Each row is a point on a landscape with many valleys, with its height.
A ball rolls from a point to whichever of its 2 nearest points has the largest drop for the distance, and stops where none of them is lower. Distance is the straight distance between rows; heights are no part of it.
(869): -11  23  -4 -28  11  -3  -2 -13 -24  -9   0  14   6 -18  -3  19   7  -7   7  -9   0  12   7 -22  -4  (h 27.0)
(197):  -4 -11  22  23   5   3  -2   7  14 -21  14 -11   2  -6  -9 -11   0 -10  -2  23   0 -13  -1  -2  13  (h 73.9)
(59):  -5   5  -6  33 -21   3  -3   3  28  20 -10  -3  25   1  22 -23   0   6 -17  -5  27  -6  -2  17  22  (h 23.0)
(230):  -3  23 -19   1  -6   0  -7  -6  -4   4 -14   4  19 -10  -1   7  11   7  -9  -2  11  23   7 -11  -2  (h 72.6)
(312):  -2 -11   6 -27  -6  15   5 -10  11   5  -1  -3  -6  26  12   3  -2  14  -1  -2  20 -15 -48  -2   1  (h 49.0)
(791):  31  -3 -14  35 -17   7  15  30  12  12  -7 -21  30  -4 -28  -2   3  -9 -10  -9  12  -2  -8  22   3  (h 45.5)
(401):  -7  10   3 -28  13  -8  -2 -19 -38  -6   4  14 -11  -4  -3  18   7  -1   9   1 -15  12  14 -17 -12  (h 19.6)
(213):  18  16 -28  -7 -22  -8  23  26  -5  11 -13   0  36  10  -9  18  -5   6 -10 -23  -4   3   2  12   2  (h 56.3)
(356):  -6   3   0   0  -1  -7   1   6 -25   0  -4   7  10   7   0  12   3   6 -14   2 -16  12  26 -15  -2  (h 10.0)
(637): -19   4  17 -21  -7  10  -6  -9  -5 -11   5   6   3  25  20  -4  -1  21 -13  23  14   0 -15 -30  15  (h 46.8)
(297):  21 -23  -3  13  11   9   2   5 -14  20   3 -21 -17   3 -33   5   6  -1   8   0 -23  -1   6  20 -19  (h 34.9)
(369):  -6  -2  -1 -23   7   1   0 -14 -48  11   0   4 -12   9  -5  21   8   1  -3   1 -18  26  21 -18 -14  (h 10.8)
(537): -15  -2   4  10   1  21 -17 -25  -3  23  -5  -7  -9  -2   4  -6  18   3  -6  14  16  14  -4  -3   0  (h 36.5)
(357): -18  11  -1  37  -8 -10 -25 -15   6  18 -23   6   4  -9  15 -18   3   9  -5   9  -1  18  45  -3   7  (h 59.2)
(325): -19  -1  15 -22  10  -1  -8 -21 -14  -7   4   7  -9  22  13   4  -3  16  -5  17  -7   3   1 -23   4  (h 38.4)
(667):  -7  28 -14  12  -9  -7 -11  -3 -17  17 -23   7  24  -4   2   7  13  10  -4   1  -3  31  32 -11   4  (h 68.4)
(307):  -7  -3 -10  23 -17  10 -10  -5  21  30 -19   1   8   9  30 -19  -4  17  -9 -11  16   2   2  19  12  (h 10.7)
(796):  27  -6 -11   6 -25 -15  21  35   0   0  -8  -2  21  20  -4   7 -22   2 -18  -9 -24 -13  19  13  10  (h 36.7)
(875):  10 -20   1  27   7   4 -10  -5 -19  21  -3 -15 -19   2 -27  -2   6  -2   4   6 -17  10  27  12 -11  (h 30.3)
(265): -17 -15  14  30  -4   9 -16   8  23 -14  23 -14  10  -5  20 -33  11 -10   0   9  35 -16 -31   3  19  (h 65.6)
(365):   3 -29  25   9  14 -15  -4   6   1 -18  22  -3 -29  -3  -8 -15 -14 -13   7  18 -33 -14  27   9  -1  (h 77.8)
(663):  25  -6 -13  28 -12  10   7  21   0  15  -1 -16  17   8 -24   3   4  -3  -9   3  -2   2   0  18  -2  (h 42.5)
(71):  -6 -11  14  28  -5  10  -5   1  17  -6   9  -5   8   2   0 -20   1   3 -15  26  12  -3   0  -6  15  (h 71.7)
(100):  11 -22  14  -5  19 -18   6  -2  17  -8  13   1 -40 -20  -8  -9 -20 -21  28  -9 -21 -26   9  24 -20  (h 82.2)
(195):  16   2 -25  -8 -20   0  13  14   1  35 -26  -1  10  24   7   7  -5  16  -4 -20  -4   9  -4  20  -6  (h 64.4)
(905):  12 -13  12 -25   2  14  16  12   6 -19  21 -11 -10   4 -10   3  -1  -7   9   6  16 -19 -50   5  -5  (h 34.4)
(827):   3   7  -8 -13  -8   3   7   8  -8   1  -6   1  11  16  -1  11  -3  13 -14  -4   1   3  -8  -8   4  (h 72.1)
(854):   4  -9   1 -10 -12   2   8  16  19 -12   3   3  17  19   8  -3 -11  10 -14   4   8 -14 -21  -4  13  (h 49.6)
(10):  -7  17  -4 -44  -2 -10  10  -1  -8 -20  -1  26   3  13  16  18 -16  14   0 -16  -6  -2  -3 -20   1  (h 64.9)
(268):   0  -9  -8 -29   4 -15   1   3  -9  -5  -5  21 -13  24  18   5 -21  14  -1 -10 -18  -8  -3  -4  -4  (h 57.0)
(763):  10  -1 -11 -10  -3  -6   3  12 -34   8  -8   0  -1  19  -6   9   0   1  -8 -13 -28  14  35   0  -8  (h 21.0)
(641):  14  11  -4 -17   6  -8  23  24  15 -30  14   0   9 -26 -11  11 -12 -16  12 -27   8 -18 -26   6  -7  (h 51.4)
(522):   1  12   5  -9   7  -8  10  24  25 -39  17   2   8 -21   0   1  -7 -23  17  -6  17 -20 -31   4  -3  (h 55.5)
(853):  -7   3  10   6   3  -8   0  23  25 -44  27  -7   3 -30  -5 -12   5 -22  17   1  26 -24 -36   1   1  (h 58.9)
(246):  14  -1 -15  -3 -14 -12   9  21 -19   7 -11   3  16  20   0  12 -13   7 -10 -14 -22   1  20   1   3  (h 29.5)
(459):  28   9 -16  14 -11   4  20  27  13  -1  -4  -7  26 -13 -21  11  -1 -11  -5 -15   8 -10 -14  17   0  (h 48.6)
(812):  -4 -17   3  40   1   3 -28 -22   8  29 -15  -4 -19 -13   0 -29  11  -2   5   3  -3  12  29  21   1  (h 50.5)
(106):   8 -26  25  -2  15 -19  10   9  19 -24  25  -2 -30  -6  -6 -11 -22 -14  17   2 -25 -29  15  21 -11  (h 80.1)
(604):  19  18 -15   1 -10  -7  24  28  -1  -9  -1   3  31  -8 -16  14  -7  -9  -2 -20  -3  -6   0   3   3  (h 52.1)
(376):  -2   3  11 -25  10   9   3   4   4 -24  23  -5  -2 -12  -7   4   7 -13  12   9  26 -15 -40  -6   0  (h 27.5)
(536):   3  -2   6  15   9  -3   5   3   6  -1   0  -3  -9 -19 -14  -4  -3 -16  10  -4 -20  -7  24  13  -2  (h 86.0)
(386):   7   0  -9  24 -18   0   3  17  20  13 -12   0  25   7   8 -12  -1   6 -17  -1   7   1   4  12  16  (h 31.5)
(411):  -8  -1  -4   0  -7  13 -13 -20  18  24 -19   2  -1  12  32 -11   2  13  -8 -13  20  -2 -13   7  11  (h 25.1)
(543):  -8  -3  -3  46  -6  -4 -22 -11  17  32 -24   3  -4  -5  13 -32   1   5   3  -4  -4  12  39  20   6  (h 54.2)
(720):  -4   5  -2  -5  19  -1  -6 -30 -17  16  -5   4 -28 -25  -5  10   9  -8  28  -6  -8   9  10  -1 -21  (h 41.1)
(416):   0   3  -7 -13  18 -14  -8 -16  -6   9  -8   9 -29 -13   2   5  -3  -8  23 -18 -14   1   3   6 -22  (h 46.1)
(481):  23   7 -24  -2 -19   6  18  23   5  17 -16  -6  23  16 -10   9   4  15 -11  -9   1   1 -17  15   3  (h 60.0)
(34): -13  -1   7  22   1   5  -6  15  22 -31  23  -6   0 -21   1 -24  14 -20   7  11  38 -14 -38   2  10  (h 62.1)
(825):   2   4 -10 -24  10 -18   0  -6 -13  -2  -8  15 -14   2   6   8 -12   1  10 -13 -16   4  10  -5  -9  (h 51.9)
(168):  23 -16  -5   1   3  18  15  10  -7  12   7 -18  -6  -1 -33  10   4 -10   2  -6  -6  -4 -16  16 -14  (h 39.2)
(646):  -2 -18  11  15  11  -3  -9 -18 -21   5   4  -6 -20  -4 -19  -4   3  -4   2  19 -22  12  28  -2 -12  (h 25.6)
(339):   5   6 -22 -18  -9  -1   4  -1   9  24 -25  10  -3  17  17   6  -1  21   4 -20   4   2 -14  10  -5  (h 61.9)
(282):  -6  17  -9 -31  -4   3   5  -3  -4  -5 -13  13  10  23  12  15  -7  21 -10 -12   3   3 -11 -19   6  (h 68.6)
(247):  -6 -10  10  22  -4  16  -6   2  11  -1  15 -10  -1   4   4 -19  10  -1 -10  11  26  -8 -27  -4  14  (h 69.0)
(500): -13  18  -3  23   0 -11 -15 -12 -16   8 -15  11   7 -16   4  -2  12   3   0   7  -9  28  47 -13   7  (h 63.9)
(267):  -4   0  -6  34   6  10 -17 -20   6  35 -17  -4 -12 -12  -3 -15  19  -4   7  -3   5  15  14  14  -8  (h 46.9)
(17):  17 -12  -2  26 -15  -2   9  22   5   5  -9  -8  19  18 -12  -3  -7   8 -21   6  -8   0  11  10   5  (h 38.3)
(540):   0  -2  -8 -36  -3   5   2 -13   5  13 -16  10  -8  24  22   4  -7  19   2 -15  10  -6 -27   2  -4  (h 56.2)
(310):  -4 -21  17 -25   1  11   4  -1  16 -15  13  -1 -14  16  10   0  -5   2   8  10  13 -21 -44  -1   4  (h 41.8)
(618):  -5  23 -16  -7  -3   1   1   2  -4  -5  -3   6  18 -16  -9  12   9  -6   0  -7  16   9  -7  -5   5  (h 75.5)
(719): -16  -6  11  -3  -6  11 -15 -16  21   4   2  -1   1  11  34 -17  -1   7  -5   5  29  -9 -24  -1  13  (h 38.1)
(30): -17  -6   4   6  -3   5 -17 -24  -3  27 -12   0 -16  12  16 -13   9  15 -10   9   6  16  10   1   0  (h 27.9)
(465):  -6  -9  15  -4 -11   7   6  11  16 -21  13  -9  16  30  11  -9  -4  13 -18  21  16  -8 -31 -10  20  (h 53.0)
(64):  18  -6 -11  -9 -19  -6  18  24  13   0  -4   4  21  24  10   4 -22  10 -14  -9 -11 -11  -5   5  11  (h 43.1)
(523):  21  -6   2  -8   6  11  22  17   7  -4  14 -12  -1  -4 -15  13  -5 -10   4 -13  -7 -13 -21  17 -11  (h 43.2)
(616):  15   5   7 -15  16  -2  22  14  10 -28  22 -11  -1 -21 -20  13  -7 -20  12  -6  -2 -19 -19   6 -14  (h 47.7)
(843): -16   2  -5  -5   1  -5 -22 -25 -18  29 -17  11 -16  19  22  -2   2  28  -8   8  -5  21  25  -8 -11  (h 11.1)
(31): -19  19  14   0  20  -7 -15 -25  -8 -16   8   8 -16 -33   2   5   6 -14  16  12  -6   8  12 -23  -6  (h 20.9)
(101): -18  -2  15  -7  -5   6  -9  -8  13 -16  11  -7   3  14  21 -12   4   8  -8  21  26  -7 -33 -14  15  (h 46.6)
(414):  -5  -2   1  29   5  15  -9 -16   8  10  -3  -9  -2 -10  -1 -14  15 -12  -2  12   7   4   7   5   4  (h 42.3)
(515):  -9  -1   4  -9   5   1  -4 -13  13   3  -4  10 -15  -8  11  -2   0  -2   8   1   2  -3 -11  -5  -3  (h 90.3)
(820): -13  20  -9  -5   9   4  -9 -25 -10   7  -5  11  -8 -25   1  13  15  -5  17  -5   3  19   9 -14 -11  (h 34.8)
(856):  -2  -3   5  -4   5   5  -1  -8 -46   5  10  -4  -4   3 -20  19   9  -5  -6   7 -21  21  39 -13  -8  (h 19.1)
(900): -11   1  -3 -24   0  -4 -11 -20 -29  12  -4  11 -12  31  11   7   0  21  -3   9  -8  15  11 -19  -7  (h 28.3)
(788): -15  21   9 -14  19  -1  -4 -20  -9 -21  14   2  -4 -30  -3   7  11 -16  10  10   7   3  -8 -24   3  (h 13.5)
(674):  -6   0   4 -31  -1 -13   5   3 -19 -24   7  13  -2  17   9  13 -17  12  -4  -2 -18   0  10 -22   0  (h 61.4)
(612):  -6   0   6   6   9  -5 -10 -11  10   2  -4   9 -12 -17   3  -5   4  -8  14  -4 -13  -1  15   2   0  (h 87.9)
(511):  -8   0   5   6   6   3  -5 -12 -22   4   6  -2  -1   2 -11   7   3  -1  -3  11 -15  15  25 -13   0  (h 19.0)
(49):  -9  36 -13  -1   5  -8  -3   6 -18 -21   2   2  21 -23  -9   9  17  -7  -7   3  19  21   7 -26   2  (h 78.1)
(111):  -2  15   8 -16  20   0   4  -3  -5 -27  22  -4  -2 -28 -12  13   7 -18  17   5  15  -6 -18 -13  -7  (h 20.3)
(700):   1 -19  28  20   9  -7   2  11  15 -27  23 -10  -9 -15 -12 -13 -12 -20   2  21 -21 -16  21   6  10  (h 76.0)
(398):  13 -16  11   2  14  -3   8  -2  18  -8   8  -5 -23 -26 -16  -2 -10 -17  18  -6 -16 -18   3  23  -8  (h 84.0)

For each start below, name the point where the ball stops.
(34): (356)
(536): (356)
(604): (307)
(49): (843)
(854): (356)
(10): (369)
(515): (369)
(339): (788)

Call two points neighbours if one is among the 2 nearest of the other. Go from one point of each pair to the other, from neighbour to neighbour, staying as low as possible. Name the highest point that can't be avoided.
(788), (369): (820)
(307), (356): (465)
(369), (356): (856)
(843), (307): (637)
